A landscape with many valleys, sampled at points; each row gives a point and its height.
From any point a ball takes the steepest step (drop divided by distance) to one of its 4 nearest points. It stops when none of these is lower. Distance is the straight distance between rows; heights are no part of it.
bapa: [  7  16 -21   5  18  16   4  -9   8  -4   0 -23]  height 156
Vori: [  6   9 -32  17   4   5   1 -14   1 -10 -28 -17]  height 455
ber: [  6  -5  -7  11  -9  -4   6  -7 -15  11 -28  16]  height 844
Fetom: [10 19  5 -2 11 11 21 25 18  7  0 -6]  height 162
tiba: [ -2 -26  14  -9 -23   1 -16 -10   2 -14  11  19]  height 443
gen: [ -9  -6  11  15 -12 -21  -6   3 -21   6  -9   3]  height 644
gep: [-11   5  17   1   3 -10  -7  12  -5   3   9  -7]  height 126
mokit: [ -6 -17   7   7 -18 -11  -6  -3 -13   2  -7  16]  height 553
gol: [  3  12 -16   7  23   1  -2  -7   4   1   2  -9]  height 230
fal: [  2   0 -14  23   0 -17   1  -9  -5   6 -17  -9]  height 309
Sev: [ 18   7  -8  -1   4  15  23  -5   2  -5  13 -35]  height 284
Ninul: [-10 -24   8 -11  -4  -8  -6 -13   5  -3   8  24]  height 581
kavo: [-11   5  17  -7   2  -6 -16  21  -8  -1  13  -1]  height 210
lasa: [  4   6 -31  16  11 -10  -3 -11   3  -3 -23  -5]  height 421
Finug: [ -5  18  19 -10   4   2  -5  30  -3  11  10   0]  height 147
desap: [  2   4 -16  11  12 -15  -7 -14   2   2  -3   1]  height 339
kedi: [10 20 12 -3 -2  6 10 40 17  2 -4 -2]  height 244
vuvag: [ -5 -31  15  -3 -29   7 -12 -11   0 -11  -1  21]  height 559
tasu: [-11   8  20  -7   6 -10 -11  18  -1  -2  16  15]  height 249
safa: [ -7   9   2   1  17 -14  -9  -6   1   4   8   9]  height 240
kek: [-11   5   6   6  -5 -18  -6   7  -6   7   2  -8]  height 288
tazu: [-1  8  1  4 14 -8 -4  2  2  7  9 -6]  height 125
fon: [ 6 20  1  3 22  3  3 13 10 11  6 -5]  height 18
Fefod: [ -8 -26  16 -14 -16   3 -13  -7  14 -10  20  15]  height 509
zuv: [  1  -4  -6  18   3 -18  -3  -9  -6   6 -12  -2]  height 420
bimun: [ -5 -23  13   3 -29   8   1  -6 -17   5 -19  30]  height 805
Ris: [-15 -16   9 -14   0  -5  -7 -15   8   2  12  21]  height 648
Bano: [ 21  12  -7  -7  21  32  20   7  16  -5   5 -18]  height 154
sel: [ -2 -21   2   2 -17  -5  -3 -17  -7   0 -12  27]  height 699
lun: [  7  14  -7   5   9   7   9   0   6   7   7 -30]  height 182
Naf: [ -2 -11  -6   0   0 -19  -5 -19   1   2  -4  21]  height 726
mus: [-11 -15  16 -16 -11  -4 -21   5  -5 -13  15  18]  height 313
Sini: [ -5  13  13  -5   2   0  -4  27  -5   6  10 -13]  height 218
zav: [ -5 -28  12 -15 -30  16 -27  -3  17 -24  14   8]  height 624
pebov: [-11  -7  17 -22  -6   5 -22  16  -7  -8  16  19]  height 283
bara: [ -9   5  13 -12  12  -7  -6   7  -1   0  12  19]  height 290
ren: [  1  -3  -6   9  -5  -5   5 -14  -6   9 -23  25]  height 857
folo: [  6   6 -13  17   8  -6   4  -9  -1   4  -8 -25]  height 20
litud: [  5  16   6  -4   6  11  21  14   5   6  10 -23]  height 29
goron: [  1  19  11 -10  -6   8  14  32   7   4   6 -15]  height 227
pel: [ -1 -10  -2   2  -8  -1  11 -14 -15   9 -23  35]  height 837
guta: [  3 -22   5   5 -20   5   9  -8 -17  10 -20  29]  height 799
giba: [ 11   2 -27   3   3   8   9 -15   5 -10  -9 -36]  height 237
Taz: [ -4 -22  -3  -1  -4 -13   3 -24   7   1  -8  26]  height 684
Tet: [ -2   1   0  18  -6 -17   5  -5  -7   8  -3 -23]  height 300
Dos: [ 12   6 -26  -7   6  34   7  -9   6 -14   1 -31]  height 340
nepa: [ 15  19   0  -1  16  22  19   9  11   3   9 -12]  height 134
tupo: [  7  -7 -31 -14   2  26   4 -14   3 -31  -5 -29]  height 374
kirak: [ -6  -3   7  11   2 -19  -4  -2  -3  12  -1  -4]  height 333
zug: [  5   1 -24   0   0  -2   5 -17 -10   8 -33  31]  height 858
Raleg: [ -5   1  16 -19  -8   1 -20  26 -11  -4  11  14]  height 259
rize: [  3  15   4   6   4  -1   8   6  -1   8   9 -25]  height 242
buteg: [-10 -16  12  -5 -11 -14 -12  -8  -4 -10  11  21]  height 437
moti: [  9  17 -10   1  19  17  18   3  11   3   5 -20]  height 158
zikas: [ 15  -3 -25  -7   1  16  21 -12   2 -13   8 -33]  height 291
fiba: [-3 18 17 -4 16  3  1 26  5  6  6  8]  height 93
bire: [ 15  10 -19   3   9  12  10  -2   9  -3  -1 -32]  height 148
ruzal: [-14  -2  10  -1 -10 -13 -12  -1  -7   0   7  12]  height 417

For each start below, name every point that the ball comes to, in order.
Finug -> fiba > fon
desap -> gol > folo
moti -> nepa > litud
kedi -> fiba > fon
zuv -> fal > folo
Bano -> nepa > litud
